A landscape with many valleys, sampled at points; each row gives a point and its height.
From any point a ball takes the steepest step (drop divided by distance) to one of its 2 nearest points. It stops when none of these is lower. Distance is the straight distance between rows; heights are no part of it.
J_340 h=4.75: [120 175 123 194  67  84 183 154  84 165 106 114 118 122 154  82 103 157
 106 111 121 150 137]
J_826 h=5.60: [141  98 127 131 162 182 154  77 169 177 109  84  92 120 192 150 138 123
 101 113 139 135 130]
J_953 h=7.28: [119 155 157 169  76  85 107 171 136 123 139 129 131 175 144  84 106 108
 127 151 173  74 129]
J_614 h=2.16: [138 130 148 146 110  97  65 106 160  55 165 107 170 144 142 141 143 119
 162 146 121  81 135]
J_334 h=2.77: [155 144 122 133 115 165 191 175 154 174  96 129  38 134 153 154 134 140
 140 124 111  91 124]
J_766 h=2.26: [ 98 114 116  84 143 185 147 133 168 200 128 127 132  88 151  91 169 138
 137  95 148 169 137]
J_486 h=2.52: [141 176 158 128 128  57 106 162  99 136 123 158 126 155 103 148  99 153
 134 180 136  68 137]
J_42 h=4.26: [135  31  82 110 140 113 131 110 104 121 163 123  94 122 183  84 154  97
 134 169 141 107 110]
J_869 h=7.04: [153 108  90 187 148  81 118 150 132 100 128 123 175 125 159 104 141 122
  81 122 128 103  97]
J_63 h=3.68: [151 132 120  78 123 160 118 127  95 111 102 177 170 110  53 170 106 166
 169 129 112 147 105]
J_546 h=5.25: [101 123  93 163  48 116 160 157 116 132 106 108 137  73 146 104  96 122
 106 141  93 166 140]
J_180 h=3.81: [108 121  65 110 153 140 106 116 167 135 146 102 149 122 122 143 152 117
 128  75 113 147 118]
J_60 h=6.03: [126 130 124  90 143 124 108  77 112  51 153  84 106 109 102 120 141  96
 173 111  80 126 126]
J_729 h=6.90: [142 122 124  93  85 158 120 100 149 105 108 111 101 124 125  84 112 113
  96 144 101 145 131]
J_621 h=4.15: [145 150  94 142  69  58 161 157  76 105 141 145  89 137 142 119 145 111
 148 154 120 152 152]
J_982 h=1.55: [133 155 138 123 152 110  97 154 136 141 117 115 118 161 162 186 130 116
 153 149 128  55 149]
J_558 h=3.51: [ 86 115 171 104 182 117 130 137 132 197 147 163 113 132 103 105 127 168
  72 111 138 174 161]
J_161 h=4.92: [ 75 140  87 120 112  91 118  90 132  58 125 113 158 115 106  99 136  65
 119 143 163 101 133]
J_659 h=3.02: [118 171 175 175  99 125 150 141 149 138 111 106 120 103 132  85 130  92
 170  76 119  75 127]
J_272 h=3.82: [118 121 100 107  73 135 143  96 170 121 106 133 165 121 172 135 152 146
  88 139 110 146 122]
J_986 h=4.39: [140 146  86 148 115 152 145 105 108 100 139  77 142 129 141 130 125 151
 190  93  89 169 105]
J_819 h=4.64: [152 100  47 129 153 125 131 124 160 152 161 100  98  99 162 124 127 103
  95 142 104 128  95]
J_591 h=0.73: [164 109 172  97 145 193 150  90 148 172 103 140 151  74 153  99 189 114
 114 113 118 142 106]
J_326 h=4.76: [ 53 118  93  93  97 148 117 160 125 168  86 143 106 128  85 152 175  98
 116 150  67 132 151]
J_758 h=6.42: [136 147  94  79 117 113 160 130 113 116  99 182 102  94 108 105 129 126
  96 128  95 133 108]
J_79 h=3.38: [142 137  83 153 130 112 107 188 135 108 114 117 143 200 112 205 122 130
 171 128 146 104 141]
J_642 h=1.64: [147  95 157 111 133 215 137  83 169 171 105 134 121  79 153  86 118 124
 114  98 121 132 123]
J_345 h=4.56: [121 123 118  89 139 119  69 114 155  92 161 159 127 164  99  95 139 121
  89 111 120 162 137]
J_653 h=7.17: [201 145 176 120 143 199 124 123 127 127 101 123 182 116 139 121 147  82
 158 136 165 148 113]
J_755 h=6.73: [172 153 154  81 129 189  90  74  76 157  68 144 186 111 145 120 134 113
  98 155 109 130  86]
J_957 h=4.09: [ 71 109  82  79 126 171 107  83 173 140 143 108 162  76 121 144 155 104
 157  78 124 158 137]
J_901 h=4.28: [ 88 115 131 103 174 159  74 115 150 136 143 126 133 165  99  97 130 132
  96  93 130 165 157]
J_97 h=5.53: [104  66 106 105 149  98 108 176 174 126 179 146  98 107 133 126 183 132
 107 129  83 163 130]
J_805 h=4.69: [134 130 106 147 176  73 134 144  99 109 130 149  86 180 164 137 171 121
  84 156 127  89 121]
J_867 h=3.76: [ 45  77 125 130 125 125  96 135 177 137 164 105 154 103 135 129 159 152
  94 142 123 154 154]
J_735 h=4.49: [136  87 110 160 188  66 135 152 101 117 160 125  88 151 170 106 161 124
 122 153 166  95 120]
J_740 h=1.76: [137 146 174 126 123  96 100 134 152 141 138 158 109 143 111 156 116 137
 123 192 170  35 143]
J_130 h=3.58: [124 127 145 111 126 157 157 125 108 196 108 131 147 115 153 114 157 178
  81 135 143 182 108]
J_100 h=7.18: [123 126  86 160 121  76 156 174 132 142 122 126 131 141 174 145 117 128
 123 148 147  95 109]
J_426 h=7.06: [141 138 127 119  93 139 147 109 114 104 102 114  85 160 146 107 129  99
 120 186 121 113 142]
J_57 h=4.32: [ 95 146 164 166 153 143 129 123  85 120  78 129 126 167 129 123 157 133
 137 112 126 115 126]
J_418 h=0.54: [ 73 136 112  86 131 125 131 122 137 154 159 118 110  95 122  65 178 139
 114 104  68 183 140]
J_788 h=2.00: [175 139 107  97 107 121 163 130 155  57 153 162 127 141  98 132 132 123
 196 121 163 105 113]
J_343 h=2.49: [144  98 157 129 129 147 128 124 111 114 155  70 146 102 150 144 128 160
 201 109 108 178 114]
J_941 h=4.07: [147 142 148  91 145 167  93 122  79 116 119 139 168 110  64 116  82 142
 136 117 120 166 116]
J_333 h=3.41: [113 165 114 115 124 115 159 128  76 117  95 149 140 164  99 147 155 176
 113 129 125 143 133]
J_246 h=2.72: [170 117 198 177 115 102  86  88 163  52 159 141 139 117 155 101 157 110
 139 152 120  86 134]
J_74 h=5.56: [136 161 110 128 123 151  97 151 100 112 116 115  83 194  91 108  67  87
 148 147 121 112 143]
J_103 h=3.43: [ 94 157 163 150  99 131 161 121 130 152  91 126 170  75 117 111  75 150
 137 139 176  98 127]
J_412 h=3.65: [104 128 182 139 148 125 139  60 127  61 139 131 138 118  92 113 171 127
 123 105 109 130 143]
J_570 h=4.72: [ 96 164  60 146  83 116 137  94 108  74 108 103 166 129 112  72 132  55
 140 140 134 120 108]
J_937 h=7.51: [142 125 128 177 105  62 143 181 128 119 152 134 113 111 136  84  69 126
 114 148 127 122 145]
J_480 h=1.46: [117 113 127 115 151 141 128 131 123 131 147  91 114  94 133 111 158 171
 119  86  71 189 122]
J_646 h=5.12: [181 108  96  99 106 114 125 170 135 107 145 143  70 181 148 136 118 122
 131 159 112 136 121]
J_851 h=6.54: [149 135 143  83 132 178  89 103 120 178  76 170 189 131  86 120 134 142
  98 125  94 124 101]
J_689 h=2.46: [127 114 164 119 120 102 111 107 145  96 145 174 120 116  75 141 142 104
 126 193 153  72 145]
J_616 h=4.84: [ 94 129 141  88 123 150 134  57 162 157 110 134 154  63 126 143 121 142
  93 145 132 111 135]
J_928 h=1.51: [130  98 183 132 163 195 117 117 132 166 120 151 164  97 121 122 213 100
 106 119 137 159 122]
J_75 h=4.11: [143  43 103 104 123 133 132 141 153 126 154 136  70 133 172  99 135  74
 110 163 158 129 127]
J_713 h=3.48: [121 122 150 127 143 100 104 172  95 122 142 151 127 145  88 155 108 178
  88 129 103 175 163]
J_884 h=3.67: [ 85 128 112 133 119 128 114 104 147  63 122 156 199 116  67 107 138  93
 150  70 138 126 123]
J_231 h=2.24: [ 82  86 118 149  99 121 116 160 174 133 120 170 162 143 108  96 107 125
  87 101 142 168 155]
J_945 h=4.10: [ 62  99 113 110 119 128 120 145 135 164 136 118 123 106 131 151 140 171
  83 161 129 191 169]
J_302 h=4.94: [129 126 121 146 183 144 150 141 102 136 150  91  69 135 113 135  92 147
 157 107 111 165 109]
J_549 h=7.40: [151 114 160 178  74  66 130 211 141 134 145 145 140 119 153  72  82 121
 131 141 169  91 128]
J_170 h=7.45: [143  85 121 179 122  62 151 206  98 146 175 142  91 111 163  97 120 111
 112 145 145 131 123]
J_216 h=6.15: [139 122 173 143 148 107 113  90 147 130 130  74 106 129 194 137 121 166
  87 170 117 104 141]
J_50 h=6.01: [158 141 150 163  90 130 127 184 134 141 136 109  67 190 102 109  74 133
 188  96 128 128 124]
J_39 h=3.86: [ 99 124  87 127 175  95 107 166  94 140 125 126 148 145  93 160 100 153
  97 122 105 152 134]
J_395 h=3.13: [124 111 170 130 141 169 171 133 113 172  97 142 112 149 133 153 149 174
  91 133 179 149 131]
J_222 h=5.34: [ 88  73 116 102 159 155 139 158 190 137 169 146  64 120 115 135 160 122
 128 112 101 167 155]
J_877 h=4.24: [115 105 149 158  67  64 138 176 147 101 137 157 177  81 118 135 123 161
 136 186 154 118 127]
J_814 h=2.92: [152 133  45 164 126 141 109 164 149 136 108 110 145 192 134 178 100 116
 126 132 141  93 122]
J_860 h=5.35: [ 87 123 108 109 129 163 108 113 149 107 109 158 107 128  72 112  80  47
 117 147 158  96 140]
J_394 h=3.40: [ 95 102 111 112  78 173 138 104 145 154  84 115 197 108 134 125 131 141
 104 134 155 147 125]
J_707 h=5.18: [137 139 149 163 150 112 159 160 133 126 150  86  80 124 150 151 120 154
 182  91 116 131 124]
J_444 h=2.25: [102 115 108 145  66 113 128 135 169 117 105 177 182 105 124 116 141 128
  91 154 182 112 129]
J_430 h=3.44: [152 103 121 117 148 128 122 150 150  58 167 151 133 161  78 137 101 151
 140 123 140 161 130]
J_802 h=1.52: [ 94 138 126  79 153 175 139 135 171 209 142 114 103  90 138  80 164 136
 140 106  61 177 140]
J_270 h=4.59: [113 189 177 134 115 117 126 114  43 125 101 108 114 192 126  93 153 127
 151 116 117 129 130]
J_184 h=5.10: [113 100  99 106 162 158 145 169 171 137 155 158  77 135  93 145  95 117
 106  98 126 170 140]
J_559 h=3.34: [143 120  93 114 134 131 201 162 158 136 128 159  55 110 119 165 127 129
 136 137 131 101 120]
J_331 h=2.60: [122 139 125 196  77  63 107 179 121 132 162 115  90 119 136  65 109  75
 170 117 125  96 103]
J_12 h=3.46: [126 170 193 130 188 159 118 135  73 158 137 110 112 129 112 140 132 101
 173 144 164 125 137]
J_162 h=4.78: [131 181 173 114 117 157  99 133  45 134  92 102 149 189 120  88 126 112
 150 164 130 125 122]
J_804 h=6.59: [121 144 110  87 109 118 128 119 121 100 112 142 127  63 115 143 127 118
 131 163  78 103 115]
J_618 h=4.22: [132 140 113 119 217 131 105 133  79 182 118 120 137 110  93 151  91 134
  81 107  99 134 118]
J_289 h=3.93: [ 70 119 139  99 163 168 101 136 150 206 150 161 118 164 125  72 139 128
  91 107 132 184 186]
J_22 h=4.53: [142 111 136  88  98 165 121  35 154 153 107 142 174  57 140 172 155 160
 122 139 117 121 118]
J_743 h=3.18: [164 176 192 127 142 122 115 120 142  82 162 107  75 161 124 113  98 139
 180  88 124 103 136]
J_948 h=1.39: [139  92 156 158 198 150  92  81 130 113 145  89 157 154 170 189 157 142
 134  84 125 157 156]
J_364 h=4.44: [138 182 106 177  61  74 191 139 102 122 130 133  78 136 152  94 123 144
 135 136 139 167 135]
J_619 h=5.19: [134 107  95 120 131 169 128 121 152 164 134  97  85 166 157 107  98 124
  75 131 141 151 129]
J_76 h=2.98: [ 98 120 109 106 120 125 129 141 117 112 111 184 160 170  97 151 165 171
 106  97 138 175 143]
J_532 h=6.26: [151 152  62 123 113  89 157 134  75 106 120 183 120 126  89  98 115  95
 110 111 124 158  96]
J_456 h=2.06: [107  99 163 125 148 185  93 171 112 166  98 140 165 115 118 127 186 111
 102 142 109 154 128]
J_384 h=3.90: [113 116 174 139  92 116 112 155  89 134 110 126 123 124 114 147 119 167
 110 181 104 152 158]
J_660 h=6.13: [118 148  64 147 106  47 165 153  86 129 128 182 132 113 108  92 119 113
  76 112 137 190 128]
J_195 h=4.12: [135 146  87 172 104 130 135 132 108  73 142  98 117 201  99 111 108 135
 172  90 126 208 116]
J_587 h=5.79: [163 174 157 147 115 140  81 161 116 146 124 100  64 191 120  89  71  87
 162 110 107 121 131]
J_550 h=2.89: [ 82 122 144 129  69 133 167 120 157 133  90 150 165  99 105 117  90 141
 103 131 166 136 129]
J_428 h=4.73: [136 171  86 157  87 128 149 136  92 149 118  81 102 196 145 117  91 152
 123 139 128 153 125]
J_339 h=4.65: [148 138 116 143 163 152 151 112  96 124 165 110 102 135  67 108  62 133
 162  86 148 189 100]
J_87 h=3.83: [165 151 111 152 161 117 120 125 128  99 121 140 166 138 108 164 106 135
 146  76 117  97 115]
J_882 h=2.48: [132 114 102 140  93  89 112 167 115  62 125 166 163 175 113 134 161 137
 103 119 131 159 137]
J_603 h=6.48: [156 123 152 130  87  87 119 146 154 131 139 133 136 121 184 117 118 140
  98 201 161  69 114]
J_153 h=3.01: [126 115  89  98 141 179  76 173 136 211 121  91 172 129 165 116 161 143
 116 124  93 183 111]
J_83 h=5.55: [134  96  96  65 128 139 104 112 168 104 132 177 102 114  81 123 114  64
 126 143 132  86 133]
J_235 h=3.00: [120 130 129 132 164 106 109 139 137  96 132 169 126 132  68 158 127 125
 120 138 147  90 145]
J_613 h=4.85: [134 167 161 125 192 133 130 129  72 163 111 117 101 145 151 175 142 151
 136 133  95 109 126]
J_950 h=3.88: [154 121 138 111 138 154 133 117 132 101 131 140 143 184  95 142  77 168
 124 115 192 154 122]
J_863 h=3.35: [119 148 124 133 111  93 170 185 149 123 142 137 141 118 114 176 103 173
 167 141 133 110 120]
J_575 h=5.58: [125 122 133 154 108 142 102 152  80  90 143  56  82 163 133 111  88 116
 164 151  76 171 145]
J_55 h=3.08: [ 77 108 156 102 191 163 121 137 143 178 148 150  94 108 111 150 147 142
  87 106 139 141 156]
J_808 h=5.80: [177 112 137 122 187 177 162  65 135 179 119 121 123 108 189 163 105 116
 118  95 148 109 115]
J_291 h=4.42: [126  87  43 115 161 113 124 105 123 130 182 106  90 125 161 105 146  67
 129 148 147 127  84]
J_648 h=3.79: [105 140  88 134 136 131 130 134 103  98 135 120 126 187  71 133 117 122
 171  95 139 155 131]
J_991 h=4.33: [ 61 102 127 151 118 150 130 154 134 131 114 121 148 111 118 167 173 150
 155 127 120 145 163]
J_399 h=5.96: [118 131  84 165 110  63 161 137  97 125 154 147 111 117 114  81 130 144
  79  82  94 224 133]
J_903 h=4.29: [148  84 156 150 155  93 133 148 155 106 159 147  79 150 180 119 152 109
 134 164 176  67 127]
J_777 h=1.99: [140  84 160 140 162 159 112 133 141 113 150  92 129 141 165 153 131 144
 151  96 114 163 135]
J_172 h=1.74: [140 183 182 150 147 104 156  78 121 152 117 115 148  94 151 135 119 116
 192  46 127  74 118]
J_386 h=4.93: [144 103  69 165 142 150 143 121 191 136 137  98  94 145 159 131 105 100
 107 105 130 128 100]
J_742 h=3.45: [115 124  77 103 158 144 114 127 141 174 111 103 144 119 162 153 161 145
  94 118  98 151 119]
J_208 h=4.27: [ 88 146  82  91 145 149 123  69 115 132 125  93 150 135 103 104 116 109
 119  95 164 158 117]
J_45 h=4.45: [150 155 110 194  83 130 159 123 102 132 136  73  91 201 145 104 116 146
 168 116 106 186 116]
J_584 h=2.43: [117 179 177 154 115  91 128  97 150 142  94 121 144 102 125 135 144 112
 151  87 120  39 125]
J_267 h=5.13: [ 71 138 117  99 118 129 116  74 140  85 107 159 155 100  67 119 116  79
 133 159 148  82 145]
J_774 h=4.21: [144 122 124  98  89 145 157  87 160 120 119 125 150  72 151 161 161 180
 137 117 115 130 111]
J_125 h=3.14: [172 201 142  85  94  66 111 162 101 104 144 140 115 160 100 146 117 128
 189 135 123  96 106]
J_341 h=2.61: [ 62  91 166 132 176 183 131 133 125 175 138 129 115 140 141 140 197 137
 100 135 160 155 151]
J_70 h=6.12: [126 101 122  95 120 154  55 120 156 189 129 126 155 118 131 153 113 157
  71 184  98 123 139]
J_706 h=6.78: [ 85 122 116 161 165 107  79  93 135 102 105 123 186 124 129 128 164 126
  65  98  99 114 125]
J_275 h=1.88: [134 144 172 137 160 106 184 131 140 149 127 134 101 123  92 142  75 129
 143 103 161  86 138]
J_397 h=5.33: [162 127  91 107  94 152 109 169 121 106 120 114  64 169 127 148  83  96
 158 173  98 132 147]
J_102 h=7.05: [192 116 167 108 123 215 101  73 119 143 104 128 160 107 165 133 101  91
 167 151 125 129 116]
J_259 h=4.60: [133 148 186 157 180 152 148 119  61 156  90 139 149 144 118  98 117 129
  88 136 175 150 109]
J_904 h=3.63: [172 137 172 139 137 109 131 121 165 102 162 133  69 136 153 127 131 116
 178 103 134  75 128]
J_274 h=5.66: [153 151 203 141 127 120 101  93 141 183 129 115 159 105 162 177  74 191
 126 172 158  89 140]
J_224 h=6.02: [163 129 141 101 170 139 145  95 147 158 113 122 134  95 177 175 100 161
  67 130 141 109 125]
J_121 h=2.56: [120 112 162 125 199 144 159 105 138 161 135 121  96  90 110 176 100 112
 148  95 162  92 140]
J_226 h=3.06: [143 136 197 125 206 151 150 108  79 152 133 139 107  88 101 168 122 117
 163 116 145 140 142]
J_438 h=6.74: [135 107 120 103 121  85 142 122  89 138 117 194 129  94 130 117 173 114
  86 214 150  61 113]
J_609 h=5.94: [153 128 197 157 165 116 142 103 144 159 120 116 122 115 188 167  94 172
  94 141 138  93 128]
J_318 h=3.30: [ 79 109  97 112  87 109 109 129 155  53 143 159 181 126  64 131 134 114
 141 128 167 144 139]
J_327 h=3.57: [163  95 121  94 149 126 152 126 158  73 162 179  67 139 116 124 173 116
 141 144 158 105 118]
J_681 h=6.85: [144 112  65  95  99  86 144 125 105 139 123 184 149  45 117 119 173 122
  88 190 115  92  81]
J_955 h=4.82: [131  89 104 107 163 126  96 147 170 113 167 170  89 134 109  90 126 100
  97  97 128 137 132]
J_496 h=5.38: [137 169 191 153 144 115 117  54 115 171 124 131 163  72 137 180 111 157
 113 175 126  69 137]
J_617 h=6.89: [155 133 128 103 124 188 101  62 125 144  67 110 157 136 170 130 115 113
 118 141 102 104 119]
J_117 h=2.10: [138 134 140 142 115  52  96 200 135 154 177 129  92 123 110  99 118  67
 178 113 135  62  98]
J_307 h=4.18: [112 168  54 117  98 135 201 125 104 172  84 111 129 116 155 174 121 132
 131 143 137 117 100]
J_342 h=4.50: [ 88 165  63 129 109 106 154  56 102  95 128 110 148 122 121  86 113 100
 119 112 142 162 111]
J_49 h=6.75: [132 124 109 114 107 133  88 110 129 118 106 117 144  80 121 100 127 111
  83 140  64 140 124]
J_576 h=3.07: [102 128 150 171  69  95 136 151 154 119 131 100 121 109 126  61  98  74
 154 109 120  75 130]
J_484 h=2.66: [163 118 177 135  91 156 174 119 162  90 105 145  95 122 150 151 188 161
 151 120 116 112 126]
J_780 h=3.22: [168 125 189 158 136 122 115  52 162  61 130 136 152 105 118 106 179 133
 108 128  98 105 121]
J_292 h=4.03: [ 95 145 104 126 162 165 133 100  96 149 138  76 141 168 122 123  98  89
 161 119 196 145 124]
J_649 h=4.57: [124 135 172 129 198 159 114 115  80 165  97 105 123 113 125 140 126 133
  98 150 100 137 124]
J_268 h=6.32: [141 132 141 141 128  80  87 128 151 129 143  79 141 121 204 148 123 150
 106 195 140  72 147]
J_670 h=4.30: [123  96 140 146  76  91 104 173 144 119 131 154 143 116 117 148 119 159
  99 183  97 112 149]
J_111 h=6.62: [105 133 125 148 161 138  89  36 142 118 125 137 207  80 136 153 142 123
  93 104  90  94 132]
J_325 h=5.02: [116 142 111 197  54 129 188 142 104 138  88 108 142 112 139  78 121 130
 118 102 105 174 115]
J_434 h=4.25: [145 124 147 133 183 134 142 113 138  92 143 120 165 131 116 176  91 178
 135 112 178 144 135]
J_671 h=1.82: [162 177 166 112 146 140 117 108 140 180 123 130 127 134 132 159  85 114
 186  92 158  79 137]
J_66 h=5.78: [123 117  82 135 111 103 143 133 133 111 154 123  97 139 128  91 118 123
 104 107 107 187 119]
J_601 h=3.87: [147  75  92  95 121 119 162 139 162 112 157 174  93 104 130  87 167 113
 119 146 151 137 110]
J_645 h=3.85: [147 139 163 137  71  73 170 168 151 121 125 136 163  84 133 136  87 175
 158 144 140  91 129]
J_870 h=5.69: [136 147 182 195 127  76 162 164 149 134 145 125 110 161 141 105 130 156
 111  82 142 118 120]
J_633 h=2.88: [ 59 114 122 106 112 114  95 150 180 135 145 171 173 146  79  80 157 159
 119 121 137 171 167]
J_13 h=6.34: [156 108 139 106 128 165  52 131 138 181  94 160 194 115  90 153 102 159
  65 154  87 117 130]
J_21 h=0.61: [129 111 149 161 188 130  92  63 133 112 155 112 179 147 179 176 114 116
 145  71  99  97 161]
J_676 h=3.80: [143 155  38 101 123 111 187 154 129 147 122 139  88 120 142 165 115 110
 113 169 128 108 114]
J_552 h=5.90: [132  88  96  86 112  98  69 157 173 158 162 149 150 111 132 145 136 189
  74 194  95 137 137]
J_355 h=3.91: [109 144 197 149 134 157 134 124 112 180  71 146 188  95 112 142 104 144
 110 153 181  95 126]
J_733 h=1.54: [127 146 110 131 143  82 123 153 131 125 162 125  95 133 137 115 106  76
 166 146 147  64 116]
J_682 h=4.83: [148 125 148 165 166 153 146 107  89 143 104  99 149 156 128  91 112 142
 106 105 143 164 107]
J_396 h=7.41: [170 103 157 163 134 176 131 114 142 129  99 121 189  99 173 147 160 154
 127  87 111 158 107]
J_908 h=4.00: [ 90 131  84 137  99 134 156 122 134  88 106 156 170 158  76 105 163  93
 104  63 144 149 131]
J_106 h=4.58: [135 142 158 140 157 145 152  94 104 122 136  96 182 140 143 115  95 164
 130  87 192 153 112]
J_666 h=4.91: [166 110 105 111 134 100 135 150 100 103 147 150  66 159 158 126 161 132
  87 185 121 132 113]
J_551 h=6.91: [111 132 111 192 134  75 121 130 121  74 110 123 182 125 131 123 162 121
  85 103  79 112 118]
J_504 h=2.36: [126  82 141 122 139 200 170 125 170 192 128 131 126  68 117 117 141 118
 137  63 141 149 124]
J_296 h=2.12: [122  96 129 123 108 165 159 132 121 121 153  71 139  99 140 118 161 169
 159 100 128 215 104]
J_464 h=3.56: [120 119 138 109 109 159 147 134 126 129 113 138 122 168 117 135 107 152
  91 143 191 177 147]
J_265 h=4.31: [137 164 186 124 143 175 142 132  77 151  80 146 182 110 110 112 152 101
 108 144 177 124 106]
J_929 h=4.02: [105 103 107 141 122 142 138 165 135 119 110 111 121  96 125 189 158 143
 164 123  53 143 136]
J_321 h=3.23: [140 140 101  80  92 159 150 152 121  95 124 154 133 128  72 156  90 145
 173 134 128 145 130]
J_250 h=5.59: [142 117 128 130 114 101 151 125 143  69 153 103 110 141 144 123 137 136
 114 131 117 152 116]
J_727 h=4.38: [136 138 109 106 162 165 118 120  70 129 138 116 120 116  57 126  40 107
 148 111 115 163 124]
J_569 h=7.38: [150  85 131 155 123  48 145 182  65 164 159 131 120 140 194  82 128 147
 137 158 144  84 116]
J_658 h=5.01: [156 177 119  97 142 180  87 110  68 137  84  83 135 165 128 113  97  88
 158 150 115 119 107]
J_89 h=4.13: [130 120  44 135 140 165 125  89 119 128 141  73 140 117 142 156 117 114
 158  91  86 162 111]
J_406 h=0.79: [128 167 102 104 121 101 106 123 154 124 153 107 129 143 167 168 115  83
 187 138 146  42 143]
J_747 h=3.39: [169 135  51 159 157 104  93 143 111 112 125 130 166 156 127 156 113 101
 132 116 121  76 121]
J_817 h=2.53: [147  99  78 116  85  94 176 137 123  72 165 161 141 109 116 103 124 109
 180 138 187 127 119]
J_439 h=3.84: [126 163  90 132  77 104 168 138  79  93  90 164  94 150 121 129 172 135
 116 132  91 161 139]
J_15 h=7.30: [172 143 163 162 148 182 122 130 105 135 112 116 206 116 143 122 168 101
 146  77 145 155  86]
J_918 h=3.47: [ 95 119 102 115 161 130 109 142 118  88 122 177 128 156  50 171 146 107
 165 100 146 131 145]
J_801 h=2.97: [131  92 124 112  93 107  99 177 120  84 163 164 129 155  86 128 118 161
 120 138 113 183 144]
J_358 h=6.46: [ 98 139 107  79 173 112  78  42 135 108 148 110 172  77 140 126 134 122
  91 117 101 129 125]
J_147 h=1.53: [112 102  81 105  78 116 134 140 178 135 135 178 145 127 128  93 121 114
  80 130 169 153 139]
J_491 h=1.56: [153 136 127 128 107 119  84  94 153  69 133 109 148 150 158 168 107  97
 196 112 125  75 149]
J_779 h=2.57: [185 176 176 113 134 132 100 111 133 127 137 124 118 194 114 137  83 133
 195  87 168 103 128]
J_507 h=5.70: [134  84  96 111 136  82  95 184 150 139 178 161 140  90 129 147 183 160
  84 160  88 127 119]
J_540 h=7.15: [113 149 156 136  86 123 117 133 122 120  97 128 118 178 121 121 118 101
 119 167 147  92 156]
J_864 h=6.63: [110 140 129 116 107  83 156 136 126 128 120 166 129 134 151 143 156 127
  93 199 177  80 118]
J_485 h=6.17: [146 108 132  88 144 134  88  74 140  77 138 132 124  77 111 140 116 105
 157 115  61 140 138]
J_828 h=3.10: [118 180 151 115  96  64 108 178 112  80 142 147 131 156  92 184 126 159
 165 168 125  94 139]
J_245 h=5.14: [109 152 166 121 121 143 127  64 109 155 109 138 123  89 128 151 127 141
 120 193 126  85 129]
J_849 h=3.66: [149 117  92 107 121 162 139 157 129 102 128 120 103 121 121 171 120 146
 180 118  95 141 137]
J_971 h=5.93: [145 165 159 186  86  93 165 181 144 141 153 140  88 165 111 103  86 139
 154  80 144 112 118]
J_237 h=2.13: [108  94 200 137 155 173 143 109 123 142 109 109 119 101 155 144 198 139
 122 129 135 173 134]
J_635 h=2.91: [ 89 112 101 120  71  98 149 152 127  74 141 164 125 119  91 112 109 101
 152 141 169 136 148]
J_43 h=5.37: [159 126 143 124 120 120 128 145 118  71 165  78  50 147 155 118 114 119
 133 154  79 142 138]
J_94 h=2.58: [121 122 133  87 126 204  88 180 131 214 130 133 171 110 132 111 175 132
 111 157 114 175 131]
J_844 h=7.29: [172 125 106 175  98  65 136 199 123 162 136 133 140 162 196 106 141 131
 134 130 152  70 108]
J_146 h=3.99: [ 77 137 164 150 156 141 132  86  95 105  92 120 127 131  79  96 172 126
 114  78 110 142 137]
J_887 h=3.37: [ 78  98 154 116 102 141  82 102 188 148 167 139 166 116  93 102 165 155
 108 146 126 160 171]
J_244 h=5.75: [ 82 143 120 133 122 114  95 116  83  81 137  72  91 173 135 100 126 100
 118 154  95 152 169]
J_286 h=6.33: [130 135 137  76 166 148  91  45 126 123 128 130 153  74 116 131 134 135
 142 101  93 141 120]
J_253 h=4.01: [157 124 158 141 178  88 158 146 165 129 165 132  45 133 157 130 129 116
 140 122 171  76 116]
J_512 h=5.43: [116 128 167 197 133  88 154 167 117 145 153  84 109 171 121 139 119 180
 167  77 139 152 141]
J_194 h=5.40: [142 107 106 120 154 197 120 100 156 189 128  71  88 138 181 106 136 117
 100 113 113 181 115]
J_873 h=5.11: [127 168 189 125 171 109 105 101  89 176 128  96 131 103 160 175 122 156
 144 151 103  78 138]
J_651 h=2.63: [167 175 132 113  94 110 149 150 117  78 122 153 129 149  89 145 108 153
 195 114 131 109 112]
J_980 h=3.17: [163 115 152 118 136 137 164  76 172  76 130 161 105 139 135 139 187 130
 113 129 147 109 134]
J_363 h=4.55: [ 68 104 118 109 100 170 112 169  96 144  99 120 119 129 113 175 171 116
 138 153 117 154 153]
J_6 h=2.29: [145 127 103 129 153 158 113 148 160 159 104  97 138 180 169 185  83 132
 145 132 141  82 142]
J_893 h=7.54: [173 110 170 175 102 153 149 136 155 141  89 139 159 108 156 138 118 170
 126 101 102 114 114]
J_829 h=0.87: [157 182 191 147 168 124 150 107 134 152 134 137 118 108 114 127  79 122
 174  63 152  73 112]
J_71 h=3.77: [114 170 146 137 190 147 118 137  74 152 132  82 122 184 130 127 103 115
 150 145 175 114 132]
J_907 h=5.91: [ 89 126 106 108 131 143  77 108 114  77 133  74 104 120 117 117 141  99
 159 143  76 144 157]
J_432 h=4.48: [104 162  92 117 114 154 179  80 108 161  79  84  92 121 174 144 124  98
 126 138 136  89 117]
J_69 h=5.47: [131 114  92 127  30  80 142 168 119 103 124 145 152  91 165 106 135 136
 117 154 110 156 123]
J_560 h=2.02: [174 155 138 117 109 144 195 133 152 120  88 126  64 150 159 141 163 156
 174 100 116 120 118]

Where does a ball stop that starts at each point below?
J_653: J_591
J_50: J_829
J_937: J_43
J_860: J_829
J_826: J_560
J_869: J_43

Call two points neighbours if one is among the 2 nearest of the other. Go from one point of each pair to the other, from neighbour to neighbour, staying as low as possible. Name the highest point that can't be avoided.
J_829 and J_406: J_576
J_147 and J_321: J_991
J_321 and J_560: J_224
J_418 and J_21: J_343
J_418 and J_591: J_504
J_801 and J_395: J_950
J_788 and J_740: J_125
